A landscape with many valleys, sampled at points; each row gives a point and its height.
A ball rolls from a point to whichever of its 2 nearest points has the largest drop for the distance, and stops where none of them is lower. Distance is the straight distance between rows; heights are no part of it.
Q307: [ 89 154 162 134 132 157 102 103 129 151 101 139  98 120 111 118 129 125
 170 180 116 118  89 129 143 145 146 153  83 135]  h=48
Q736: [148 110 103 157 112 115 178 177 149 189 138 103 161 112 132 137 150 139
  83  72 110 123 119 146 102 107 162 134  94 141]  h=445
Q723: [135 139 120 181  81 146 137 148 110 147 148 104 136 166 137 107 128 100
 140 174 132 123 101 146 106 159 117 120 166 112]  h=252
Q749: [160  97  86 177  61 149 159 165 133 102 102 106 155 171 148 120 153 134
  99 157 115 137 153 103 111 168 116  76 219 147]  h=620
Q535: [147 106 105 124 161 127 113  90 166 127 141 107 117 102  90  90  95  71
 148 193 160 153 105 120  88 107 134 152 177 144]  h=206
Q470: [188 129 121 188 204 115 100 170 123 136  90 146 105 101 122  73 160  95
 171 177 148 121  98 127  61 118 108 106 153 159]  h=423
Q979: [134 115 173 157 162 182 147 156 139 155 142 120  85  85 121 146 131  99
 138 120 100 141 130 173  92 103 122 161 110 152]  h=733
Q371: [147 112 131 162  95 139 121 142 119  89 135 138 198 133 138 177 132 168
 107  53 116 119 150 105 133 128 136 119 212 115]  h=430
Q222: [173  99  92 130 160  97 102 114 153 104 138 103 132 142 113  82 106  64
 154 183 160 133  96 103  92 101 133 132 211 158]  h=65
Q32: [148 133 134 118 149 157 115 120 148 138 178 143 123  99  62  82 138  71
 184 219 174 155 135  80 111 146 114 165 140 163]  h=78
Q430: [ 89 133 125 130  59 150 158  78 119 144 113 110 124 162 159 111 156 130
 123 203 151 102 126 132 176 179 138 109 106 151]  h=207
Q158: [155  91  73 159 146 162 128 157 142 136 101 101 134 150 129 147 153 126
 115 137 114 161 113  84 112 108 131  87 205 162]  h=494
Q51: [166 187 124 192 156 108 142 141 154 156 120 170 118 139 120  89 145 117
 168 195 166 136  95 104  72 170 115 150 101 216]  h=332
Q170: [139 106 136 123 193 148  80 120 128 131 163 130  92  69  87 106 130  81
 146 184 134 142 137 165  93 119 105 164 149 140]  h=712
Q849: [107 161 118 138 147 161 122 135 120 147 182 189 139 137  92  67 149 103
 163 172 122  97 170 112 118 222 109 124 121 184]  h=399
Q962: [131 170 125 163 139 107 109 122 110 168 157 136 126 135 137  99 134  96
 154 189 160 109  73 136 131 150 127 130 128 112]  h=179
Q407: [170 109 167  96 207 111 112 134 145 109 142 144 131 147 163 163 121 110
 100  42 161 132 130 144 111  60 103 150 155 119]  h=358
Q761: [ 93 139 128 122  96 155 146  92  96 141 160 117 121 128 110 103 138 104
 168 154 123 110 148 136 156 172 128 124 141 120]  h=295
Q583: [141 186 131 166 154 117 107 114 139 176 125 188 113 126  94 102 151 116
 172 193 147 129 131 131  81 197 112 151  88 210]  h=296
Q870: [134 125  97 192  64 141 176 130 155 127 137 101 157 144 149 110 107 122
  98 109  97 134 134 131  98 159 138 102 170 142]  h=616
Q26: [ 97 154 168 109 181 130 141 124 134 135  79 123  99 122 122 117 140 161
 143  60 148 139 130 131 146 123  88 134  50 120]  h=426
Q289: [125 126 127 117 193  96  74 131 121 120 163 130 104  93 108 115 104  79
 155 158 133 122 118 175 117 116 107 172 144 107]  h=704
Q462: [119 152 151 103 182 174 127 123  94 120 100 155 131 126  88 100 122 172
 147 113  73 132 159 101 186 162 126  92  69 165]  h=195
Q852: [113 163 166 122 147 151 130 142 123 166 116 147 106 118 120 143 120 164
 138  98 104 147 158 192  83 173 120 169  53 140]  h=636
Q186: [ 93 166 163 102 123 172  84 111  78 128 115 125 109 141  93 114 132 139
 161 188 113 108 108 110 177 145 139 127  75 142]  h=117
Q847: [127 101 127  83 164  85 125 162 166 107 131 146 104 148 167 189  95 114
 112  75 144 139 137  85 123  68 112 173 126  76]  h=290
Q699: [115 147  71  73 162  74  67 104 126 116 155 151 133  81  87  68  74  96
 166 175 151 117 154 121 145 150 143 156 117 119]  h=690
Q694: [127 147 152 161 134 164 115 120 144 175 124 145 107 111  99 131 131  98
 171 184 128 141 103 136 108 147 118 164 111 159]  h=129
Q935: [131 181 132 164 117 118 125 118 122 166 169 141 127 141 148  89 151  94
 151 212 184  90  85  99 129 159 148 128 107 160]  h=218
Q942: [133 112 143 152 222 129  81  87 140 137 110 145 117  97 128 108 142 115
 127 110 134 133 121 187 104 113  88 158 167 153]  h=489
Q243: [117 118 129 178 200 145 108  92 142 143 112 161  97  86 120 103 146 126
 119 123 119 139 144 191  83 142  88 164 134 189]  h=510
Q425: [166 107 139 113 219  91  73 126 143 119 126 151 125 144 146 143 107 121
 127  99 152 131 116 159 101  77  95 165 184 119]  h=412
Q441: [124 140 156 163 128 156 167 170 151 164 127 126 111 102 134 153 120 132
 111  91  86 133 121 156  86 116 153 151  84 141]  h=745
Q255: [106 174 146 108 156 151 145 135  96 124 103 125 128 107  83 121 130 173
 137  76  91 131 152 138 147 159 135 108  36 173]  h=242
Q682: [105 110 113  56 175 102  93  77 154  90 131 124 111  86  93 107  79 120
 142  99 148 148 149 138 142  90 131 150 112 123]  h=427
Q689: [116 118 122 130 100 116 143  86 107 116 160 112 120 133 126 122 124  83
 168 138 124 112 152 165 142 130 118 135 179 104]  h=315
Q623: [162  69  91 145 135 149 154 133 156 148 125  81 139 136 138 153 138  93
 109 166 130 166 103 105 134  95 124  90 174 154]  h=457
Q230: [142 138 122 149 191 148 101 142 112 138 183 147 128  96  82  74 167  69
 160 192 145 125 149 129 104 171  89 140 153 172]  h=367
Q374: [112 112 110  67  89  92 167  97  88 114 135  89 113 118 116 139 136 115
 155 114 127 128 173 148 185 117 125 104 110  99]  h=311
Q715: [ 87 171 170 134 117 146 128 143 119 133  93 136 115 160 143 124 114 187
 109  86 135 138 103 152 114 133 116 137  37 105]  h=615
Q487: [128  92 101  50 117  48 127 103 129  63 118 103 120 125 116 144 102 112
 148  56 169 128 160 119 163  80 107 119  78 153]  h=380
Q300: [105 135 133 165 117 164 159  96 177 163 110 128 120 117 129 140 129 113
 141 153 108 144  94 109 130 135 152 133  89 169]  h=780
Q319: [108 174 166 131  57 147 132 118 107 111 125 104 143 146 128 106 100 187
 104 110 111 132 130 159 120 161 156 108  28 132]  h=428
Q497: [121 169 114 187 136 122 146 118 137 142 157 132 146 153 129  59 131 104
 160 142 160  96 123 151  99 208 108 138 162 175]  h=429
Q520: [ 70 160 149 125 122 111 119  92 102  93  97 126 119 162 132  84 122 150
 147 134 152 102  93 133 184 143 121 117 109 105]  h=323
Q209: [125  98 108  51 146  70 103  90 166  94 132 112 128 107 119 139  81 105
 128  59 171 143 139 126 148  60 124 143  88 139]  h=401
Q899: [146 115 122 142  40 107 136 145 146 140 116 127 178 131 175 131 144 183
  61  70 137 130 150 133 155 139 120  89 111  74]  h=233
Q133: [103 159 130 167  57 140 164  85 136 120 140 119 135 138 132  68 114 133
 142 112 114 103 151 161 112 200 132 128 140 138]  h=583
Q308: [ 79 192 152 140  83 148 110 100  83 115 127 137 133 167 118  80 116 162
 125 161 127  89 122 152 122 181 162 120  70 156]  h=198
Q134: [134  92  92  92 146  82  97 138 171 113 129 141 123 129 147 172  73 117
 115 120 119 157 119 109 131  63 130 173 136  97]  h=239
Q647: [121 107 115  86  77  79 159  80 114  97 137 109 127 131 139 156 123  98
 153 109 126 120 166 171 156  96 116 130 157  97]  h=294
Q924: [ 94 160 115 157 133 157 137 104 120 141 169 148 136 136 103  68 139 117
 156 135 130 103 164 152 123 221 108 129 148 162]  h=411
Q176: [167 108 132 171 146 164 129 148 136 192  97 142  87 125 144 162 124 144
 144 155 113 161  98 118 107 109 124 159 133 115]  h=560
Q400: [102 154  96 176  78 154 118 135 132 167 136 150 144 171 159 139 123 181
  55 170 120 139 103 122 109 154 158 112 111 126]  h=256
Q414: [181 121  78 153 151 144 146 172 124 144 105 117 123 132 123 138 142 178
  81  49  99 157 143 116  54 113 164 102 163 179]  h=352
Q364: [108 177 144 101 122 134  95 119  70 136 171 150 118 121 111  88 149 104
 177 216 147  73 125  95 167 173 152 121  86 132]  h=273
Q939: [ 99  94 109  89  89  68 157 112 134  79 116  91 120 114 152 152 105 105
 127 153 118 120 130 139 193  92 138 116 107 108]  h=817
Q154: [ 91 137 110 141  94 129 135 150 141 151 105 148 158 139 169 166 149 189
  41 111 130 142 121 109 169 140 149  86 102 101]  h=187
Q931: [ 91 142 137 119  92 160 157 105 105 143 127  98 136 126 122 128 135 132
 147 131 118 128 125 138 171 160 138 110  76 130]  h=267
Q869: [129  88 105 110 119  76 122  73 155  81 150 129 149 140 149 156  80  89
 140 116 127 120 125 141 148  83 141 137 169 129]  h=414
Q772: [102 111 120  90 142 116 117  86 113  99 175 109 106 110 108 123 101  79
 159 123 120 128 161 157 160 115 130 135 150 118]  h=336
Q837: [105 132 169  96 140 195 106 101 139 139 114 148 107  81  72 116 133 120
 177 179  99 135 147  76 145 152 149 130  86 172]  h=213
Q614: [ 73 164 143 148 108 133 137 102 130 124  90 128 134 165 156 101 117 162
 122 122 128 119  82 133 162 135 136 112  83 120]  h=283
Q481: [122 143 169 101 149 179  92 114 113 180 105 171  94 109  90 149 142 152
 170 130  91 144 168 130 134 161 122 136  57 163]  h=654
Q144: [110 163 111  99 172  66  76 116 116 119 163 142 120  86 112  95 104  91
 167 177 146 113 122 147 143 148 123 153 110  94]  h=697
Q111: [149 158 123 164  83 151 144 151 137 160 133 135 128 168 131 153 108 160
  97 165  94 160  98 151  48 162 151 138  92 141]  h=486
Q180: [150 131  69 166 123 161 136 177 126 147 100 108 129 143 125 148 131 180
  91  98  95 173 134 101  76 143 144 108 169 153]  h=291
Q523: [114 123 162 100 130  99 167 170  88 100 115  66 126 108  85 115 158 138
 129  77 146 110 114 104 190 107 121 118  61 116]  h=300
Q173: [120 213 146 122 124 103 109 112 128 149 143 197 109 152  94 121 147 130
 154 192 133 113 141 119  62 208 147 149  77 216]  h=265
Q732: [118  85  99  68 124  70 143 106 141 101 126  79 136  89 115 135 112  99
 130 112 137 133 130 126 188  70 154 120  85 126]  h=823
Q998: [ 99 146 143 137 133 131 127 158 140 160  96 167 108 147 167 164 137 184
  92  86 139 145 103  99 133 106 118 146 104  71]  h=589
Q716: [103 151 136 164 155 167 142 111 158 131 148 160 115 117  79  95 148  96
 160 167 122 136 140 129  87 174 116 156 112 217]  h=543
Q241: [140 115  79 158 126 125 100 191 103 116 127 120 133 152 128 135 150 112
 134 184 122 128  99  68 119 137 132 104 223 119]  h=302
Q138: [121 137 105 179  84 145 122 156 128 110 131 129 166 135 141 152 127 160
  92  98  94 130 129  96 128 154 145 117 218 123]  h=397
Q827: [102 125 135  89 178 142  83 116 118 104 149 171 125  74  78  70 119  99
 170 208 106  97 143  90 153 169 137 139 111 126]  h=309
Q84: [122 196 159 130 110 142 101 132 111 157 185 161 118 125 118  93 164  87
 170 211 175  85 124  79 140 180 144 124  86 188]  h=251
Q602: [ 88 173 134 143 105 161 167 116 148 118 169 145 119 153  93 104 126 106
 152 162 114 131 147 124  90 209 142 150 102 207]  h=559
Q483: [171  92 123 158 178 131 143 108 176 170 105 142 119  93 138 146 140 136
 103  69 126 147 105 115 126  54 148 130 156 157]  h=521
Q451: [106 138 106  62 123 115 114 104  62 104 141 136  99 146  97 103 103 133
 173 170 120 127 161 113 190 149 119 125 101  88]  h=301
Q953: [ 91 117 156  93 137 106 152 150 124 101 122  85 112 110 130 135 127 119
 134  98 126 126 111 123 173  91 126 126  72  92]  h=326
Q216: [186  86  94  73 150 109 116 183  91  93 151 113 169 145 145 217 140 137
  81  78 142 138 165 103 140  71 153 141 180 137]  h=530
Q669: [117 137 135 175 178 133 128 118 134 134 126 174 105  93  88 113 146 120
 143 170 107 141 154 174  61 178  99 171 107 216]  h=528
Q977: [ 92 126 164 137  77 124 155 163 123 106 116 102 142 127 158 130 128 150
  93  83 116 110 103 124 158 112 137 102  78  81]  h=364
Q28: [130 123 133  88 187 171 129  99 100 106 116 151 137 125  87  78 103 147
 151 145  84 122 156  77 197 155 127  87 109 131]  h=241
Q533: [167 122 119 197 135 158 127 174 122 172  92 154  92 149 121 137 136 136
 151 172 112 158  88 108  75 128 121 136 136 149]  h=538
Q777: [104 102 157 108  60  95 155 173 123  87 119 119 136 130 169 164 138 148
  75  94 128 101 134 114 162 105 117  95 112  44]  h=391
Q456: [111 121 125 132  44 133 191  80 146 138 102 117 114 146 179 112 165 125
 112 199 152  86 143 147 155 168 118 116 165 128]  h=167
Q275: [119 117 140  85 183 136  78  89 136 151 122 151 100  68  78 112 114 124
 179 170 139 148 139 142 124 127 122 173 101 104]  h=672
Q525: [169 120  78 145 107  80 118 156 103 124 139 123 138 160 159 137 125  95
 133 204 140 110  95 102 133 137 139 118 206 101]  h=255
Q479: [177  70  85  85 131  78 129 144 133  81 156 148 181 141 155 219 110 122
  97  86 136 133 153 119 154  63 143 135 152 149]  h=488
Q270: [115  98 119  68 124  66 138 160 143 100 129 123 123 171 177 186 103 121
 110  82 160 130 131  97 135  99 101 134 100  76]  h=327
Q710: [137 111 141 122 154 128 151 190 144 154 134 129 127 126 157 170 143 137
  96  56 132 135 131 103 128  76 134 159 135  87]  h=215
Q53: [116 172 160 109 122 157 119 120 117 164 124 156 101 127  93 158 126 155
 146 126  83 140 170 158  85 191 134 140  57 182]  h=645
Q55: [110 146 160 108 173 138 150 145  92 105 112 107 122  94  77 103 143 153
 140  70 121 125 141 109 187 124 120 110  58 146]  h=275
Q417: [103 132 118 176 110 147 143 114 163 168 123 135 129 148 150 131 133 114
 126 191 128 129  67 102 138 146 143 135 123 144]  h=790
Q93: [158  92 107 142 125 123 133 117 109 121 145  89 145 169 138 134 115  91
 144 130 132 127 116 160 113 113 111 108 217 119]  h=573
Q842: [155 165 109 188 176 101 117 142 125 146 132 127 150 143 139  75 134  97
 156 145 148 100  99 148  98 169 110 111 182 142]  h=456
Q162: [140  99 168  82 201 102 117  79 172 132 119 139  98  68 121 120 136 119
 114  60 167 138 142 144 131  52 131 153 100 133]  h=394
Q94: [ 77 136 123 145  86 128 149 114 124 122  87 125 151 162 171 124 133 185
  70 120 129 119 101 131 171 128 142  76  76 116]  h=234
Q122: [116 131 158 150  35 114 132 124 128  97 125 126 138 134 165 117 121 150
 108 107 105 100 134 151 136 126 119 125 152  43]  h=420
Q322: [106 147 155 111 128 115 164 146 124 136 100  96 138 136 128 108 147 158
 121  39 153 128 121 135 149 134 110 109  50 115]  h=403
Q928: [112 128 163 139  99 122 117 159 132 109 148 132 145 148 158 133 111 135
 119  75 122 115 123 144 124 126  98 134 150  50]  h=398
Q14: [107 120 156  98 115  96 154 120 131 113 118  95 148 150 149 133 133 139
 130  43 155 121 131 135 151 117  92 106 104  76]  h=377
Q437: [114 117 118  82 188 159 129  73 120 130 132 135 132 100  85  86 132 139
 150  98 112 131 164 105 185 130 137  89 107 145]  h=282
Q112: [119 137 129  96  43  93 178  70 142 118  79 121 119 132 168 137 168 132
 107 187 127  78 157 159 149 133 116 125 170  96]  h=212
Q182: [128  89 116  59 118  41 148 138 134  75 117 101 127 153 146 169 111 105
 129  63 171 116 138 109 149  90 102 120  73 110]  h=357
Q232: [166 142 126 183 112 152 158 154 138 170 101 149  95 160 123 163 118 144
 140 162 104 169 105 136  54 144 130 140 102 177]  h=514
Q706: [ 94 147 141 163  93 152 161 168 142 147 123 134 127 115 151 153 121 167
  83 104  80 134  99 130 117 122 168 129  67 118]  h=755
Q373: [125 142 153 130  16 110 134  98 133  81  76 145 136 136 174 116 151 170
  80 137 116  91 150 133 139 109 108 107 143  49]  h=446
Q510: [127 142 125 193  62 132 159 101 147 116 127 129 153 155 155  89 115 128
 123 111 113  94 138 146 107 165 128 125 191 124]  h=598
Q6: [106 159 151 169 137 125  99 173 135 139 134 150 137 140 149 108 110 140
 112 101 117 112  97 167  95 148 104 145 137  76]  h=376
Q457: [141 120 113  91  55  74 173  80 141 102  97 124 138 133 156 167 141 117
 123 149 110  99 171 178 132 107 113 136 182  90]  h=257
Q991: [109  87 112  97  95  70 157 156 151  91 120 122 129 116 171 187 126 118
  86 142 112 119 126 121 197 100 142  91 125  83]  h=810
Q292: [126 115 169  89 177 162  90  94 121 161  90 163  97  71  83 127 127 153
 173 151 122 147 161 124 146 141 112 155  74 128]  h=662
Q208: [ 91 149 152 149 113 144 163 130 147 146  95 120 123 114 140 144 131 145
 120 126  84 130  86 126 147 117 162 118  46 152]  h=766
Q515: [136  94 146 142 181 116 136  97 181 160  88 146 106  94 144 135 123 147
 132  75 133 141 112 122 136  71 127 153 122 115]  h=484
Q329: [172 180 115 200 189 105 132 161 132 145 104 154 121 113 132  72 151 108
 162 178 158 130  97 127  69 163 103 115 130 188]  h=374
Q302: [175  94 124 107 173 121 102 142 109 100 157 103 124 163 146 154  92  96
 118  99 129 137 112 164 104  73 127 136 185 129]  h=419
Q495: [148 129  89 191  51 152 169 170 145 113 133 114 152 173 140 102 122 142
  87 160 108 157 132 109  83 179 134 102 170 151]  h=632
Q789: [116 101 128  91 142 128 149  99 140 133 138  79 123  64  92 117 146  99
 140 117 125 128 119 116 178  81 167 116  83 143]  h=829
Q179: [161  97 146  91 166 169 127  88 142 176 158 118  96  46  82 129 142 102
 138 125 143 157 143 137 132  85 151 146 100 153]  h=340
Q787: [ 90 118 140  96 147 130 120 107 129 116 144 109 104  99 106 125 104 102
 167 147 111 135 124 138 155 112 135 154 105  99]  h=361
Q274: [ 85 174 168 127  86 171 109 108  52 107 118 118 123 167 113  99 132 160
 137 169 124 100 125 129 172 152 147 112  75 153]  h=160
Q791: [125 125 119 154  48 102 166 111 151 127  89 138 170 129 179 137 151 175
  72 108 124 107 147 147 164 147 134  69 129  98]  h=182
Q47: [154 103  88 118 161 141  68 162  92  97 111 122 153 169 123 145 147 137
 159 118 124 116 119  94  99 117 142 101 227 131]  h=587
Q530: [154  78 110  90 126  61 132  97 149  80 155 143 168 146 157 191  96 102
 118  69 143 119 137 131 151  54 130 127 130 136]  h=453
Q690: [152 128 136 150  81 137 130 163 141 156 137 113 172 149 174 136 118 177
  72  56 128 150 143 130 120 138 114 128 128  69]  h=277
Q392: [135  95 120 131 143 142 150 111 153 165 148  81 127 112 129 149 131  90
 128 133 129 159 107 138 140  97 133 119 143 137]  h=418
Q994: [ 92 135 150 103 114  95 137  95 112  90  94 102 125 167 139 122 129 150
 137  95 160 129 104 124 176 128  93  98  98  83]  h=351
Q378: [133 140 131 136 126 146 132 200 128 138 134 125 150 125 149 171 141 166
  81  51 124 141 148  88 124 115 130 153 167  86]  h=165
Q711: [121 118 137 141 203  98  95  99 150 131 127 145 147 140 137 119 114 109
 146  98 139 121 105 163 125 113  96 142 178 112]  h=454
Q30: [148 106 146 100 157 192 126  86 144 180 135 150 107  64  62 129 148 117
 161 126 120 148 163 103 130 114 149 120  83 180]  h=303
Q619: [164 100 140 122 121 114 135 103 111 116 152 101 161 169 150 152 113 113
 138  82 136 119 135 182 120 104 103 126 197  98]  h=553
Q783: [152 137 130 168 179 158 114 159 112 130 139 119 113 127  86  74 163  78
 168 172 146 141 121 156  70 143  88 130 151 182]  h=333
Q453: [129  90 124  91  78  65 146 162 131  57 140 162 164 129 156 228 135 142
  93  87 130 111 174  99 150 101 124 121 151  80]  h=431
Q35: [103  96 106 115 128 115 135 150 156 134 125 126 132 109 166 194 125 125
  84 157 105 150 107  91 179 103 145 122 142  91]  h=804
Q327: [148  99 106  93 152 121  94  81 163 110 148 116 108  78  93 107  64  84
 117 156 150 154 118 151  83  75 147 162 168 154]  h=289
Q156: [161 145 165 154 136 146 100 133 146 161 129 171 110  93  69 104 150  89
 189 214 158 148 129 101  94 150 110 165 113 186]  h=154
Q95: [ 99 129 177 111 157 154 130 138 135 131 113 111  94  89 119 138 129 124
 157 120 109 129 112 137 152  97 129 156  68 107]  h=359
Q85: [116 174 152 146  74 149 124 128 130 139 142 132 131 152 139 127  96 174
  94 136  98 136 111 168  68 159 158 142  52 124]  h=458
Q395: [111 136 132  82  60  62 163 112  75  44  83  91  84 141 125 144 123 146
 122 145 138 116 148 138 178 102  94 116 106  98]  h=485
Q709: [120 136 122 153  30 124 183  77 147 141  94 108 144 134 174 104 154 153
 104 139 129 103 157 157 151 168 128 101 138 122]  h=107
Q152: [188 100 151 103 128 136 120 182 104  76 166 126 188 153 149 181 130 142
  94  40 145 120 170 105 107  83 137 145 184  97]  h=493
Q3: [184  87 104 109 189 123  67 141 109 103 122 113 110 164 132 121 112  94
 150 130 127 130  99 142  79  75 128 109 204 144]  h=337
Q890: [157  91  91 133 149 156 115 160 117 129 116 100 156 137 131 182 153 144
 100  91 112 148 130  93 130  98 143  97 208 145]  h=525
Q427: [126 105 103 129 141 100 106 155 138 130 146 124 117 137 147 158  98 104
 129 156 105 141  88 119 139  90 135 163 167  80]  h=178
Q106: [173 103 145 151  62 116 145 122 134  90 130 141 198 124 155 165 138 156
 107  58 112 104 164 129 133 110 116 113 191  81]  h=460
Q981: [136 133  84 196 115 149 136 188 126 126 120 125 136 167 123 102 145 122
 127 169 116 133  89  78 100 149 134 109 194 146]  h=339
Q325: [202 107 140  85 203 133  94 150 111  91 141 140 122 158 161 168 118 129
  95  65 135 133 122 130 100  51 136 142 189 140]  h=417
Q773: [116 150  81 190  87 146 113 174 111 109 125 127 150 150 128 117 142 156
  98 153 112 125 114  75 111 179 147 115 217 146]  h=369
Q843: [110 129 129 109 174 146 134  72 137 162 139 110 129 101 111 114 139 114
 146  78 132 144 135 146 162 112 124 115 114 141]  h=324
Q56: [187  84 135 108 109 114 124 156  96  80 152 115 176 172 148 179 110 136
 117  75 125 124 152 142 104  87 110 128 204  86]  h=527
Q871: [150  85 121  96 144 146 138  96 159 169 138  92 107  77 101 146 116 100
 148 162 138 174 122 128 127  92 142 153 104 128]  h=378
Q12: [170  73  92 141  97 132 153 140 115 109 115  94 154 161 154 156 143 108
 113 150 122 129 141 127 123 129 117  77 228 125]  h=597
Q21: [ 91 134 143 112  67 137 160  92  85 116 103  94 118 136 144 125 144 144
 125 168 133 114 132 138 199 141 131  94  92 110]  h=238
Q279: [ 82 165 126 141  62 160 178  88 126 117 149 124 127 152 116  84 131 129
 148 148 124 103 151 124 130 209 152 126 111 186]  h=571
Q729: [117 106 154  80 195 132 116  81 155 125 102 128  98  55  96 113 111 131
 145 103 150 149 147 134 140  82 129 149  92 121]  h=422
Q269: [112 140  92 159  65 144 130 157 140 146 131 141 151 126 157 166 138 192
  25 142 113 156 145 118 138 166 168  87 115 122]  h=220
Q698: [ 97 121 114 155 120 147 124 132 155 165 115 148 125 142 165 163 135 144
  93 173 112 142  81 101 160 117 144 125 131 105]  h=797
Q314: [ 90 158 155 134 119 131 145 169 145 131  88 143 115 147 166 141 129 195
  82  61 138 128 104  96 120 109 129 121  53  91]  h=600
Q115: [143 166 123 191 136 135  99 179 119 156 122 145 132 150 138 104 102 165
 108 117 104 133 101 168  58 168 116 140 134 104]  h=353
Q146: [152 149 126 163 117 152 121 184 138 162 126 124 137 147 154 129  96 182
  91  77 104 155 124 146  78 145 123 151 131  94]  h=321
Q932: [121 145 115 126 170 136 108 123 105 140 191 174 133 108  99  68 158  81
 171 195 137  92 162 108 142 198 116 118 136 136]  h=385
Q597: [136 133 125 162 135 160 133 136 113 146 165  94 120 144 102 103 138  79
 162 163 142 144 117 154 107 153 100 132 164 140]  h=288
Q982: [146 102 143  99 109 104 134 165 122  63 169 149 184 141 141 216 132 147
 103  47 157 112 167  77 123 110 111 147 167  80]  h=459
Q477: [170  88  90 136 169 129  89 148 131 107 111 112 121 158 116  96 131  86
 157 163 136 134  93  89  84  88 126  96 206 149]  h=222
Q680: [134 110 158 151 174 193 118 127 130 142 163 122  82  89  81 119 139  80
 153 163 123 153 132 157  92 120 105 147 136 173]  h=722
Q776: [183 113 124 149 177 134 128 146 132 151 122 145 135 120 145 150 156 139
  80  29 125 120 108 119 117  63 155 115 171 176]  h=554
Q543: [ 95 116 120 123 132 130 124  89 151 133 147 100 112 115 118 118 104  82
 161 188 133 128  96 119 152 133 139 152 134 117]  h=387
Q360: [135 144  66 166  99 169 104 180 107 164 106 120 131 154 140 154 142 201
  79 138 116 173 125 109  98 167 141 117 172 127]  h=328
Q844: [ 86 214 142 122 110 126 107 105 105 139 145 163 128 171 103  90 129 151
 139 175 127  94 132 143  93 213 166 129  64 186]  h=232
Q37: [156 136  93 155  98 153 123 199 126 145 131  96 159 117 137 163 131 186
  66  65 102 161 151 104 109 146 151 133 161 125]  h=228
Q980: [155  91 107 110 164 105  89  82 162  94 148 125 132 123 125 133  69  84
 120 126 132 138 104 141 113  68 143 144 185 149]  h=360
Q992: [145 104 156  83 168  92 138 126 136 125 162 113 138 148 152 153 131  99
 116  35 165 123 134 152 125  72 114 143 122 106]  h=312
Q102: [133 127 100  81 189 102  70  92 139 139 138 157 125  59  70  77  94 104
 154 191 159 131 149 132 102 142 133 166 134 121]  h=682
Q828: [172 133 116 154 205 102  89 163 106 123 124 121 138 131 124  84 143  84
 161 151 144 107  98 149  80 131 104  97 189 138]  h=472
Q627: [113 148 106  83 103 113 115  98  62 121 153 148 100 140 116  86 130 119
 175 206 138  79 148 103 186 164 146 124 112 108]  h=287
Q958: [175 114  86 162 131 126 162 187 139 169 138 111 152 116 120 140 152 153
  64  53 100 138 124 127  83 102 175 122 145 168]  h=405
Q118: [110 160 183 136 137 148 142 166 144 153 108 135 113 128 150 125 115 167
 112  76 123 136 133 180  88 143 113 167  47 104]  h=627
Q903: [105 148 154 153  32 141 149 130 117  98 118 104 139 127 156 102 119 170
  87 103 112 112 124 153 141 138 146 103  60  98]  h=396
Q196: [114 131 124  66 100 114 147 111  57  98 123  95 105 141 105 132 126 150
 151 134 138 136 159 128 200 134 108 108  89  83]  h=314
Q312: [117 122 148 139 157 141 121 147 138 170 107 145  92 139 158 158 120 142
 133 131 124 149  91 128 131 103 114 170 113  77]  h=577
Q263: [134 134  94 176  90 159 135 157 131 175 125 123 154 166 159 149 128 163
  78 142 112 158 105 130 116 155 133 103 149 109]  h=293
Q227: [166  81  93 124 138 154 102 134 100  79 126 117 159 165 131 164 139 122
 128 112 110 121 120 100 116  93 147  81 238 152]  h=558
Q475: [118 118 151 116 176 113 149 126 166 158  90 128 110 122 148 135 137 146
 135  57 154 142 112 120 140  86 110 139  80  93]  h=455
Q599: [108 105 138  92  45  78 140 152 126  58 106 158 127 131 166 193 137 159
  75 126 122 102 160 118 155 105 112  97 145  49]  h=408
Q493: [149  94 144  95 130  97 151 169 136 126 156 112 164 148 162 173 133 112
  97  51 146 121 143 122 134  74 120 131 144  78]  h=268
Q309: [133 123 158 117 201 134 133 103 145 159 130 125 108  93 131 120 153 122
 116  44 148 132 145 170 131  91 114 146 108 147]  h=362
Q797: [102 160 142 101 175 131  81 124  76 109 139 169 122 111  96  73 132 121
 161 197 113  87 130 103 178 181 134 119  93 122]  h=292
Q832: [118 127 142 100 152 180 102  97 156 142 143 158 117  71  60 104 123  89
 174 204 133 143 147  93 115 144 139 157 122 148]  h=153
Q877: [148 143 112 150  97  84 125 134  96 140 158 115 132 152 151 116 122  89
 156 185 151  98  96 148 126 144 125 125 178  87]  h=219
Q784: [138 116 152  76 145 182 124 103 122 160 109 121 126  68  66 128 140 135
 169 141 101 142 149  81 168 117 158 109  63 160]  h=261
Q354: [117 141 149  86  38  79 160  91 107  68  70 112 115 143 148 128 149 158
 113 137 137  92 150 149 150 105  96 112 133  60]  h=471

For each start below, name the point where the ball stops.
Q495 -> Q378
Q483 -> Q154
Q842 -> Q877
Q979 -> Q977
Q354 -> Q709
Q890 -> Q32
Q828 -> Q307
Q118 -> Q977
Q732 -> Q977
Q749 -> Q977

Call two points neighbours if one is among the 2 nearest of the other. Go from one point of each pair to the other, from neighbour to neighbour, staying as low as possible. Name the highest point that can't be avoided.
Q307 and Q977 -> Q56
Q962 and Q709 -> Q196
Q709 and Q427 -> Q682
Q378 and Q222 -> Q302
Q378 and Q154 -> Q360
Q462 and Q877 -> Q787
Q32 and Q307 -> Q156
